Each row is a point on a landscape with many valleys, with its height.
A ball rolls from a point to the lowest of its 2 nearest points, and stops where none of them is lower. Distance is the straight distance between rows; heights are no part of it.
sil: [-10  18  13 -10   6   9  24   6   4  12   6  -4 -14  25   1  -3   4  28
  14  -1  48 -19   9  29   0   1   1  -6   2 -14   6]  height 383
Zof: [ -4 -27   6   6 -18  38  23 -14  15 -19   4  63  -9  10  14  10 -10  20
  -7   0 -25 -31 -12   3  40   8  27  15 -22  13   2]  height 219
gik: [ 23 -41 -11 -38   2 -18  -8   9   7  -5  11  -7   1 -51 -11 -10  -9  -3
 -29 -14  22  -1  36   2 -11   5  24  32  -6 -19   7]  height 661
Fima: [ 16 -14  -7  25 -22 -40  -8  -5 -20  -3 -33  14  15   3  21  -5 -14 -22
 -26  12 -20  -3   1 -21  18  17 -23 -37  -3  36  21]  height 628
ror: [  6 -11 -13   4  21 -21  -6 -10 -32  -2   5  41 -12   4  34   7   0  12
  -4 -18 -17  11  -4 -33  36  -1  -1  26   0  -7  25]  height 676
Lakal: [-11  -6   5 -19   3 -26   7 -11 -15  16  -3 -34 -10 -18  15 -19  -3 -35
  -4 -13  19  10  11  15  13 -24 -16   7 -45   7 -17]  height 314
Sed: [ -9  31  18   0  29  -4 -11  14   9  13  16   0 -13   5  -7  34  15  21
  14   1  51   2   0  17 -35  -2  -9 -19  24 -10  21]  height 376
natuv: [ -3  -3  29  15 -26 -24 -10 -20   4  14 -11   8  35 -11  -2  34  -6  -3
  -6   1  -3  16 -26 -14  -2   7  -2 -19  18  21   7]  height 587
Vopa: [  2 -10   1   8 -18  -8  25  -8  -5 -27 -23  49 -17  26  18  -1  14  31
 -15  26  12  28  -5 -12  36  -9  -7  21   3 -17  32]  height 537
pon: [ -7  -6  17  22  33  -8   5  19 -38  26   9  -2  -8   4 -13  14  -6   7
 -33 -24   1 -10 -10  15  25  15 -28  -6  -5  11  -8]  height 608
felev: [ -5  12 -10 -17  -5   7  -9  21  22 -13  12  -6  12 -15 -21 -20  22 -13
   7   5  17  12  -2  43 -33   5  16 -16  23  26   7]  height 469
ruvi: [ -7   2 -18 -17 -19  22 -33   0  40  -7   7   9  21   5  14 -20  29  12
  -4   9   9  18  35 -21 -19 -15   1  11  23   7   0]  height 224
muve: [ -4  -5   9  -8   8  43 -12  33  31  -1  12  51 -29  25  -2 -11  17  23
   9   7  38 -20  22  18 -15  11   0 -15  35  -9 -11]  height 159
Zif: [ 17  30  11 -13 -38  11  -3  12   1  -3   6 -25 -12 -47 -13  -2  -2   1
  36  -9   1 -12   1  19 -27 -38  11  -4   0  -8 -16]  height 787
Vefo: [  1   1  19 -34 -22  12   3  14  14 -12   6  47  20  -9 -21 -34  26  -2
  27  17  24  29 -25   0 -29 -15  -9   8  11  -8 -31]  height 212
Mas: [  7  -7   3  11   9 -44 -27 -24 -16  11  -6 -24 -13   8  -5  20 -29 -24
  31   6  -8   3 -42 -26 -13  -1   4 -25  -8   4 -11]  height 471
sepaf: [ -7  -1   7 -20 -23   2  20  -6  -3  15 -16 -15  29   9  10 -22 -14 -21
 -18   7  -8  -5 -14   7   6  14 -21   3 -27  25  -7]  height 534
pimu: [ 10  58  -7  26  -6  61   8  18  18 -13   5  36 -29  15 -11  19   7  21
  11  30  22 -13   1  14 -24  -3 -11 -24  13  -2   8]  height 428
mibok: [  0 -39 -13 -38  16   5   6 -23  20   6   5  36  10 -14   6 -27  -2  -6
 -30 -20  15   9   5   8   4   9 -15  26 -28   1 -22]  height 653
zuba: [  5 -17  12   3   7 -13  -3 -27   8  -2 -11   3  26  33  25   7 -17   6
 -13   6   2  13 -20  -7  23 -10 -26  20  -6   0  16]  height 465
geme: [ 24 -10   6  33 -17 -38   2  -2 -27 -16 -19  21   7 -22 -13 -14  13  10
  -5   4 -16 -17 -30   7   1   0  -3 -24  38   0  -2]  height 402
vig: [  6   9 -27  19  28 -25 -27  10 -22  -7 -12 -73  22 -13 -11 -17  11 -15
   3   7   2  11  31  13  -5  18  -8 -54   5  25   5]  height 464
Gurip: [-13  33 -10   2   4   2 -15  16 -16  22   5 -28  14 -17  22  20  -2   2
 -20 -16  17 -12  56  -5 -26  -2   1 -12  12  -6   8]  height 277
Letu: [  1   7   8  -4 -42  18  34   1 -17  -6 -19  -9  -5   7   9  14 -34   3
 -16   6 -26 -21 -19   6  31   6  -5   6 -31   8   5]  height 567
vibo: [ 32  54   6 -21  17  34 -15  34   5  -1   8  32 -32 -29 -13  -6  26  -6
  30  12  38   5  -3  22 -34 -21 -30 -11  12   0   1]  height 319
zum: [  3   2 -10  16   2  -5   0  15  -7  19 -18 -25   8  19   7  16  -9   3
 -22   8  22  -7  28 -26 -15   1 -20 -16   4 -15  12]  height 325
nofug: [  2 -18   2   9  54 -22   5   3 -49  11  -7  19 -19   2  14   0  -5  -5
  -5 -32 -20  -1 -23  -5  24   6 -21   2 -10  -7  14]  height 646
lav: [ 29   2   3  13 -33 -17   9   1 -34   8 -35 -10 -11  -3   3  21 -36   2
 -17  17 -33  -4 -13 -16  30  21 -13 -15   2  10  22]  height 598
lede: [-14  -7  29   0  16   9  12  -3 -11   9  13  29   0   8  14  10  -5  24
 -29 -19 -14  -5 -22  22  47   6 -17  17 -20  13  -1]  height 566
zep: [ 13 -16 -26 -10  -5 -19 -24 -34  19  -4  -6  11  13  -9 -10  -8   3  -1
  -6   2   5  37 -13 -25 -19  -3   1  17  11  -3  -6]  height 579
lodo: [-10  37   8   4 -14   5  -5  12 -28  20  21   9   2  -3 -19  -3   5   7
  17  25  10 -11 -33   3 -20   7  -8 -22  14  18 -24]  height 522
Gurof: [  7 -16 -12 -20   2   7 -12   9  18  13  32 -28 -14 -44 -18   5  -3 -31
  -5 -17   0  11  45 -10 -32   9  45  20 -12 -17   9]  height 633
sev: [ -4  -2  10 -10  -9  -6  32  -1   6   2 -17   1 -18  49   1  -8  -9   6
   0  19  26  -1 -19  20  15  22 -13  -8 -13   3  26]  height 335
pulu: [  8  19   5   8   8  27  -1  28   3   4   5  34 -34 -15 -18   3  53   4
  14  -4  15  14  -5  -9 -24 -12 -35 -19   9 -12   8]  height 242
zedar: [-14  -4  10   5  15   5  14  47 -17  12   7   6 -16   5 -12 -18  40 -20
  22  -1   5   1  -5 -10  -9   6  -5 -14  -2  -6  16]  height 154
Vefu: [ 11 -42  10 -29   2   6   4  11  16  -7   7  38  -5  31  -5 -11 -20  13
   5   7  20  -9 -28  -1   6  14   1  30  -3  -4   2]  height 326
Rap: [ -6   5  17  16   7 -22 -29  15  -3 -10  12 -58   7  -1  -7 -10  31 -22
  30  15 -18  -3 -19   2  -2 -14   2 -22   3  22  -8]  height 640
vuvob: [  5  20 -24  23 -32   8 -20   7   9  -7   5  22   1   5  28 -23  23  17
  -5  17  26  -2  29 -20  -9 -39 -12  -7  12   4  -2]  height 278
lazis: [  2  -5  -2   2 -39  -2  19  19  18 -43  -1  17   6  -3 -13   0  22  24
  -2   4   4  -6  -4   7   6  -9  27  11  12   0  37]  height 381
Kitok: [ -8  -6   8  14  14 -28 -16  -3 -29   6  -6 -16   1  12  -1  26 -41  -9
  10 -20 -37  -7 -26  -9  17  -1  15  -1   1   9  -1]  height 518
met: [  6 -14  20  43 -14   6  13   4   2   0 -13   8 -26  42  11  25  -5  -1
 -15  41 -20   5 -12   9  43  16   2 -20 -12  21  19]  height 538
tuvun: [ -7 -20 -21 -11  17  16  -8 -16  10  22  -4  17  23 -20   9  -7  14 -16
 -29 -30 -36   9  20 -14  14  35 -11 -10  -7  14   2]  height 496
Tezor: [-43  36 -11  -4   7  10  -4  -4  -2   7 -17 -54   2  -4 -13  40 -13  -7
   8 -34 -17   0  27  -9  -8   0  16 -23  -4   1   5]  height 527
mizip: [-18   9   2  12 -30  33  24 -27  28  -7   7  31  -3  34  13   1  10  28
   7   8  -4  -8  -5   8  30  -2  15   2  -9  10  -3]  height 286
Vokik: [ 21 -40  22 -11  11 -12   3   3  12  18   2 -23   7 -21 -14   3   2 -61
  12  11  -1  31  -4 -15 -26  13   9  10  -3 -18  -1]  height 657
Bip: [ -6  46 -26  28 -26  -4   3  30 -31 -11  -5 -19 -14  -5   7  -4  11  10
 -15  12  11 -11  17  -7  -7 -15  -7 -27   0  16  26]  height 378
Sop: [ -4  -6 -17  -4  10 -14  25 -26 -30 -15 -15   7  13 -15  25 -27 -32 -52
  -2 -12 -38   5 -25  -7  -3  -7  -9  17 -41  13 -19]  height 321
bovog: [-10 -45   5 -30  12  -8  -8 -29  36   2  12   8  15 -15   2 -23   0 -41
  -9  -5   1  31   6  12   0  16  20  12 -12  24  -8]  height 621
fuf: [  3  10  16  -6 -22  36  24  31  -7 -14  17  63  -2   3 -19 -12  22  51
  -6  18  13   0  11  -3  28   5  -2  25  17 -24 -27]  height 356
goko: [ 14 -16  12  36 -11  -5  -1  10  -5  -4 -13  18 -12 -16 -23  16  27  15
   5  -2 -27   7 -21  -4  16  11  12 -18  35 -10  27]  height 337
zorab: [  1  39  -8 -27 -11 -12  -8 -13 -24  28   7 -34 -11 -21 -23 -14  -2  10
  11   2  -6   0 -15   9  -6  17  -4  -8  -3  13 -13]  height 561
ran: [ -8  -8   3 -28 -16  22  13  16  10  -4   7 -19  18 -13  -4  29  -6  19
 -19 -13 -28  -5  10 -22  25  16   8  40 -30 -12  29]  height 523
dom: [ -4  19  -7  23  13 -20 -13 -32 -21   9 -14 -26 -15   2   8   6 -12   4
  41  21  15 -22 -14 -19 -23 -15  -4 -34  10 -15 -26]  height 422
fid: [  9 -14 -17  -4   4 -24  13 -13   4 -29  34 -20  15 -19 -19 -33 -13 -15
  -4   0  27  18  11  28 -26 -15  32  45  -6  -5 -23]  height 215
Ves: [-11 -25 -13   4  15 -11 -18 -25  12   5  27 -29  21  -3   8 -40   3 -48
  -3   3 -21  14  26  11  -4  11  41   2  -5  28 -23]  height 591
risub: [ 10 -13  -5  -2  26 -13 -15  15  18  10  -1  -2 -12  24 -23  15  -2  19
  -3  -4  42   3  12   7 -26  19   3 -18  40 -11  24]  height 318
Poka: [  3 -25  -1 -28   2   4 -12  36  27  -7   7  22  -9  33 -20 -16  -6  20
  -8   8  47  -3   6  11 -23  21   8  13  27 -14   1]  height 248
Mez: [-14  -5   4 -23   7   5  15  -1   9   7 -15 -49  18  -7 -18  33 -19 -14
 -10 -27 -17  14  17   2  -1  14   6  11 -29  -7  24]  height 555
bafip: [ -2  18 -17 -16 -18   8  11 -13   9  13  -3 -12 -17 -27  14 -18  14  -8
  -5 -19  19  -1  29   3 -10 -26 -20  -7 -37   1 -11]  height 258
mif: [ 47 -41 -11 -20   6 -21 -10  -2   4  -8 -16 -17  -2   9  24 -25 -33 -35
   1  16 -27  11  -2 -12   3  11 -10  26 -10  -4  11]  height 462
Keb: [  4  -8  23  -8   6   2  -7 -17  18  16  19 -12 -10 -15 -14  19  -4  20
  20 -29  18 -13  -3  18  -3 -27   5  12  -2 -26 -18]  height 830
kug: [-17  24  -2  30   4   7   4  -1 -16 -11  11 -17  -4 -11 -18   1  22  38
  13 -22 -27  -4  -9  11  25 -23  10   9  13  -6  -2]  height 559
Kuli: [-10  21  18  21 -17  15  -5  11  -1   7  27  29 -15 -25  -4  27  20  29
 -17 -20  26 -14  10  11   0 -28  -5  -2   2  -7  -1]  height 738
ges: [ 14 -16  -2 -24 -19 -12  -5   6 -18  23  -2 -13   0 -32  13  -6 -13   5
 -27 -18   5 -21  34  -9  14  -5   1  21 -16 -15   1]  height 687
fafo: [ 23 -20 -17 -54  -6  -7  16 -19   3 -21 -15   5  17 -13   7 -26 -29 -14
   1   6 -24  16 -17   0   5  26   4  38  -6  -5   8]  height 418
tif: [ 16  41 -33  -7 -14  22 -25  12   5 -14   4  10   8 -15   5 -39   9   5
   8  36  21   1  15   2 -38 -24 -20  -8  22  15 -18]  height 327
ziri: [  7 -32   3 -22  -5  14   7  -4  31 -27   8  61 -24  37  -1  -2 -10  51
 -13   3  45 -12   8   1  26  -2  -2  25 -10 -13 -10]  height 396
vepus: [  2  29 -15 -20   6   7 -22 -13  19  20  -2 -24  -5  -7  -2   8  25   8
  13  14  16  25  12 -12 -18  10 -23 -26  16  -4  19]  height 427
kod: [-11  12  12  29  11 -19  19 -28 -46 -17 -22   8   1  11  33  19 -51  12
 -26   1 -32   6 -26  27  49  -2 -11  -7  -7  25  11]  height 660
Bopi: [ 33 -33  14   1  20 -20  -3 -25  -3   9 -33  -1   6  13  35   4 -42 -19
  11  16 -13  -5 -19 -11   4  -2 -21   7   1 -13   2]  height 420
Fuvu: [-18  15   5 -15  -7  11  25  -9 -13   3  -8  16  20  20  22   0   7  34
  -5  19 -31   8  -3 -17  44  18   8  22  10  -4  24]  height 459
mutu: [-12  -4   5 -24 -22  -7 -12   6  16   8   6 -15  32   1  -2 -30   2 -24
 -11  16   4   7  -1  28 -10  22   6 -14   8  42  -9]  height 503
lun: [  0  37  -1  11 -35  32  -3  31  -3  -8   5 -13 -31 -45  -5  21   4   9
  -2 -29   9 -21  15  17 -15 -50  -9  -3 -13  -6  -1]  height 766
dor: [ -4   8 -23  21  18 -29  -3 -36  -6  -5 -10 -39  22  -2   7  -5  -9 -19
  19  17  17   8   4 -16 -47 -27   7 -18   2 -14 -17]  height 460
nema: [  3  -9 -19  29  30 -19 -23 -12  -1   8  -2 -23  13  -5  -4 -13  15  -6
  -1 -19   5   4  15   5  -3   1  -5 -26   2   9   2]  height 500
nari: [ -2 -14   0 -10  -5  -1  31  26  -6 -12  -8  -5 -14  31  14 -12  -1 -10
   9  -6   7 -20   1   0  15  -3   0  14 -36  -9  33]  height 284
Lolad: [ -9   9  12 -23  -1  31  28  32   9 -19   1  38  15  -4 -28 -16  34  25
   7   1  27  10  -8   6 -13   5 -15  18  17 -26 -11]  height 287
buga: [ 11   0  -2 -11  14 -10  17  11  -9  19  -8 -32  -2  -6 -12   9 -18 -17
  -4   4  37   7   9  -8 -40   0  -5   9  -4 -34  -5]  height 374
tes: [ 20  -6  -8  28  16  -5   2 -29  -8  17 -40  -6  11  12  10   8 -10  11
   4   9 -10  -9   3 -30  -1   7 -17 -12  19 -30  -3]  height 372
Sulit: [  0 -27   3  -7  10 -17  -1 -17   9   1 -15  20   8  -6   2   5  11  18
   9 -21  -4   1  -2   1  13   9  27  -4  30  -8  35]  height 267
loze: [ -3 -17 -23 -12   9   8   0 -10   1   3   9 -24  12 -10   3 -30 -14 -26
   8 -20 -42 -11   8   0   4  19  33  19  -5   0 -14]  height 562
pab: [  5  11 -16   0 -12   7  -6  17  23 -28   7 -19  15 -23 -24   4  21  28
 -11 -18  12   5   8  35 -11 -11  12   1  26   4  35]  height 429
bufo: [ 10 -24  -2 -17  -5   4  18   6   3  18  -2  18 -11   8  -6   9 -27   1
   5  -8  22 -27  -7 -18 -19   5   1  21 -15 -34  -6]  height 387
foma: [ 19  -5  13  15  -1 -36 -24  -1  -7 -12  14 -44   4   0 -16 -20   0  -7
  39   6 -30 -25 -28  20  -3 -10  27  -3  22   1 -28]  height 673
dipuf: [-24   0  38  38  11   5   2  -6 -19  18   5 -11 -24  45  23  15  -3   1
   5  25  -6 -11 -19   1  42  -3  -8 -26 -20  23  -7]  height 498
midak: [-21  22 -15  17 -29  20  14  13   8  -8   1   3  -4  19   4   4  16  10
   4  11  -7  -5   1  -5  -2   3  17 -10  -2  10  20]  height 334
nuv: [-10  44 -11  -3  29  25 -29  27   8   4  25  -8  24 -33   9  17  -4 -15
 -15  -7  16   2  37  16 -53 -17  14   7  18   6   5]  height 221
nabo: [ -3 -18  -8  -9   2   9   0 -29  20  -8 -29  39  -5  30   9  -4  15  19
 -17   9  -1  33 -10 -25  23   2 -29  13   5  -3   8]  height 502
darun: [-24  18  13 -17 -15  36  31 -16  13  -5   7   3  14  -8   4  30   3  46
 -14  -8 -23 -14   3  -7  44  17  25  28  -9 -15  12]  height 491
Nada: [  8 -24   7   7  23 -47  -7  -3 -14  -6 -19 -63  14   1  10 -18  -4 -42
   1   7  -5  15  11   9  12 -13 -15  -7 -30  12 -12]  height 371
kolin: [ 12  -4   1  35  11 -19  -6  12 -22 -17   3 -12 -13  44  -4   2 -18   0
   1  33 -25  -2 -39  -7  27  17 -10   2  -5  18  13]  height 568
zek: [-22  24 -14  24  18  14  -9  -6   2 -10  16 -19  32 -10   3  -5  28  15
  11 -15 -13   2   9  -3 -18 -27   9  16  25 -11  -9]  height 526
Lokup: [  2   7  -2 -17 -30  20  31  -4  -1  -2  -8  14   4 -23   5 -33  14  15
  13 -18   6 -22   6   9  15 -17  -2   5 -20 -14 -25]  height 196
nefib: [ 10 -38  13 -11   9 -22  -9   6  -4  15  -3  -4  38 -14   8   9 -15 -26
  11  -1 -31   9  -5 -27  -9  19  30  26  18 -19   4]  height 686
rupit: [-25   3   1  28  29 -15 -14  -2 -26  -5 -22 -30 -29  19 -11  43 -45  11
  -6 -30 -41 -13  -5 -18  41 -33   6  -1  12 -11 -22]  height 564
Dev: [  3 -16   5 -44   6  30   7  -2  27  -5  29  39  12 -19 -18  -4  13  35
   5 -15  19 -29  15   7  -7  16  17  21  16 -26 -34]  height 871
Vipi: [  7 -10  -4  23  -6 -29 -14  36  -3 -25   8 -25  13  30 -15 -17  20 -17
  -2  24 -10  -7 -25 -10  -8   0  -5   0   3  16   5]  height 606
ver: [ -1 -22  -7   2  17  -3 -22 -17  38   6  36 -17   9 -16 -18  17  -5   1
  -6 -31  25   0   9  25 -30  -8  24   9   3  -2 -12]  height 851
bome: [-35  27  22  35  12  -6  11  -7 -10  -1 -17 -36  -3  33   9  34 -10  13
   2  10  16 -12  -5  17  18 -12   0 -34  -9  11   5]  height 461
rom: [ 31  11 -21   1 -46  -7 -29  14  14 -20  -7   9  -8   1  -9 -42   7 -10
   1  49  20  -9 -10  -5 -34  -1 -21 -22  23  19 -26]  height 375
Gurat: [  6 -18   6  -8  35  -3 -15   0  24  18  26 -12   5 -11 -30  -3   6 -50
  -1  14  26  41  11  -2 -47  22  13  -3  18   0 -13]  height 626
Lada: [ -1  -7   0   6 -27  -9 -17 -13  27 -14 -19  11  17  12 -18  12  11  -3
   3  22 -16  31 -34 -29 -13  19  -4  -9  26  19  10]  height 614
kemog: [-14  11 -18  20  28   1  -8 -17   8 -12  21 -41  37 -17   2  -6   4 -27
   0  -1  10  29  31   8 -41 -25  27  13  11 -11 -17]  height 494
Dip: [  3 -19  15   0 -11 -23  16 -27  -1 -16 -32  26  10 -13  14   3 -11  -6
   6 -20 -38  -9 -29  15  19  14  20 -14  12  17  30]  height 204
pebe: [ -2  -8   0 -25  -1  -7   5   5  15 -14  33  15  10 -14 -15 -36  23 -27
  12  12  39  39  -1   4 -38 -15  10  28  -2   0 -22]  height 121
fisi: [  1  25 -19   2   9  38 -43  32  38   4  27   6   5  -1  -4   4  11 -12
  -6   5  14   5  22 -10 -48 -14  -7  11   9   8   0]  height 153
beli: [-13  18  12  12  10   7  20 -27 -31 -12 -21 -11 -21  21   8  32 -61  16
  -5  -8 -39 -12 -29  26  48  -5   8   8  -7   2 -16]  height 635
domem: [-32 -11 -13 -18  13   0  10 -28  21   3   9 -27  25 -18  12  11 -12 -28
 -15 -30   1  16  38  -1 -10  -6  23  14 -37   2   0]  height 583
Rufa: [  2  48  -2  20  -3  22 -18  31 -10  -3  16  35 -22   8 -16   8  11  25
   2  50  27   9 -16  -5 -21  -1 -13 -26  35  15  -3]  height 474
vomi: [ 11  11  -6 -16  13  -6 -14  -2 -11  20   9 -39   5 -29 -32 -12  -6 -33
   2  17   2  22   7  -1 -35  27   6 -21   9  12 -15]  height 594
fera: [ -4   8   9  12  -9  25  13 -12  13  22  19  42 -44  20  -3  53   5  22
   6  -5   6 -24   5 -14   8   8   8   2 -12 -28  -8]  height 667
sim: [  0 -29  15  22 -13 -19  -6  11  19  -6 -28   9  -4  56  16  19  -6  -9
  -4  29   1   6   1 -19  21  16  -4 -26   2  24  42]  height 570
Vovo: [ -1 -13  11  10  -8 -39   4 -10 -10  -1 -21 -17  38  14   2  29 -41 -24
   0  -3 -24   3 -10  -6 -12  18  14 -14  -4  23  13]  height 554
gorag: [-10 -17   3 -28  20  11   3   9   0  15  13  46  -4  16  11  -2  14  13
 -27 -10   9  -4  13 -22  19  22 -26  33 -15 -18 -12]  height 684
Noges: [  3 -26  22  10  -7  -2  23   6  -6   8   6  54 -24  16  12  43 -21  16
  -6   7   4  -8  -9 -16  14  13  24   6   4 -21  24]  height 634
nono: [-20 -15  -8 -13  14  11  10 -29   0   6   0   4  19  -8  10   0  -9  -1
 -13 -44 -31  -8  -7  14  24  14   2  11 -25  13   1]  height 528
kisa: [  7  -4   6 -28 -19  31  27   2  -4 -13  -2  53   7   4   3 -10  -8  42
 -22  24 -17   0  -8 -15  45  25  -2  39   2 -13  -8]  height 417
nurum: [  7 -21   3 -32  -5 -13  20 -28   4 -24  -7  25  28  -5  24 -34 -13 -48
   9  10 -43  17 -44   7  -1  17   1  22 -16  17 -16]  height 373
bak: [ -9  18 -25  -8  15  18 -13 -20  12  35  -3 -15  -1 -12  -5  19  29  -2
 -12 -22 -21   7  36 -16  -3  33 -11 -24   2  -1   8]  height 463
dap: [-18   4   5  -6  11   5  12  30 -10  17   9 -10 -38  19   6  17  25  -8
   5 -21   4 -13  20 -19  12   5  -4   3 -34 -18  30]  height 229
vef: [-12  -7 -33 -12  12 -14   8  -9  -8  14  16 -10  -3 -16  16  -6  -1 -35
   6 -17  10  14  39 -30 -27  -5  31  21 -21 -19   0]  height 607
mivem: [ 13  57  -7   7   2  41 -12  28   1 -13  17  -1 -17  -4 -18   3  10   6
  38  13  15 -11 -15  17 -31 -27  -9  -5  -1   4  -1]  height 377
megop: [ 16 -34 -20  15  -5 -49 -32 -17   5 -14 -15  21   9   8  23 -22   1 -22
 -18 -10 -11  13  -1  -7   6  -9  -9 -15  -1  38  17]  height 654
zez: [  2 -29  36   9   3 -17  14   2  -1  -5 -20  45  -1  41  28  29 -23  -4
  -1  39  -7  13 -28 -12  16  15   9   1  20   0  29]  height 601
zigel: [ -4  -9  13  19  16   7  -9  30   5   5  20  -4  10  -4  11 -20  22  -3
  -6 -14  26 -31  19  37 -11 -27   6 -14  13   9  -3]  height 156
lobib: [ -9  15  27 -21  -7  15  -9  -7  11  20   9 -32 -21 -39  -6   9  -2 -17
  31 -21   5  -4  17   9 -20 -41   6   5 -16 -23 -49]  height 808
kup: [-23  52 -13  -6  15  24 -28 -17   6  26   4 -47 -25 -20   1  25  21   1
  18 -28 -25  -8  38  -2  -7  -1  -9 -31   3  -3 -18]  height 495
vulum: [ 14  -4 -31   2  19 -20 -32 -24   9  19  -4 -31  20  10 -16  -6 -11   0
 -24   3   6  31  14  -8   1  29 -25 -15   6  21  -3]  height 536
Ridas: [ 13  -7 -23  -6 -34   8  23 -12  12 -32 -19  28  11  18   3 -40  10  14
   2   7   0  -2  -8  -1  13 -15 -17  15 -21  -1  -8]  height 122
pap: [ 13 -31  11  -1  -1  18  18 -20   1 -40 -13  45   4   1  23  11 -30  10
  -9  -5 -46  -6 -39  15  40  14   6  14   5   7  32]  height 126
Rusid: [-20   2   0  -1  27 -19 -24  -4 -17  11 -11 -80   9 -11   0 -12 -11 -26
  -7 -10  -8   3  35  22  13  -3  -4 -36 -19  30 -20]  height 421
fusi: [-11  22 -10  49  -6 -26  -2  13 -29 -21  -8 -21 -20  22   6   6  -4  14
  14  24  12 -19  -4   2   1 -10  11 -41   5  12  16]  height 419
tugil: [ -2  18  11  20   5  -3  21  -6 -42  -7 -17 -25 -23   6 -20  -4 -15  22
  13  -4 -33 -15 -32  17  36  -4  -5   8  -2 -12 -20]  height 599
zuzev: [-21  26  11  29   6   9   2  12 -29   9   0 -20 -56  10 -10  53 -14  20
 -13 -12 -34  -5  15 -15  45  -9  10  12  -1 -28 -16]  height 610
mebut: [  7   7   1  25 -20   4  22  -1  -6 -14 -19  -6   3  29   8 -30   7 -10
  24  20 -17 -23 -23  -5   7 -16 -16  -4 -18  -2 -22]  height 199
buvi: [-13  25   3  13  -4  18  -1   4  -4  25  24  37  -4   6  17   2  29  21
 -26  -5  22 -11  24  -9   1  -3 -30   4  -1 -18 -23]  height 712
Lezu: [ 20 -11   1  10 -18 -23  17   8  -9 -12 -24   3  10 -32 -27 -13  20  -9
 -14 -14   4  12 -19  11 -14  -6 -20 -18   7   1   8]  height 454
pefi: [ 15  10  26 -23  -3  41   4  14  15  12  33  10  -8 -33 -22  21  16  29
  14 -29  11 -33  16  15  -8  -6  -4  14   3 -37 -32]  height 852
leme: [ 11  -8  22  -4   2  28 -13  32  22  17  33  28 -21  -5  -3 -20  30  -2
  34  -2  25 -18  11  24 -20 -20   0 -16  11   0 -15]  height 46
zab: [  1   7 -18  -3 -10 -16  17 -15 -38   1 -14  12  -2   0   8 -30  -7 -11
  25  -1 -26  -8 -22 -21   5  -6  -6  15 -17   1 -17]  height 264

Where does a ball stop that starts at each point below?
Fima -> pap
Vokik -> zedar
foma -> pap
megop -> Ridas

Call two points neighbours if one is among the 2 nearest of the other. Go from one point of each pair to the other, from neighbour to neighbour, staying as low as possible. Name the highest point that can't be avoided.
fisi / Ridas -> mif
Poka / zedar -> sil
pebe / dom -> kemog
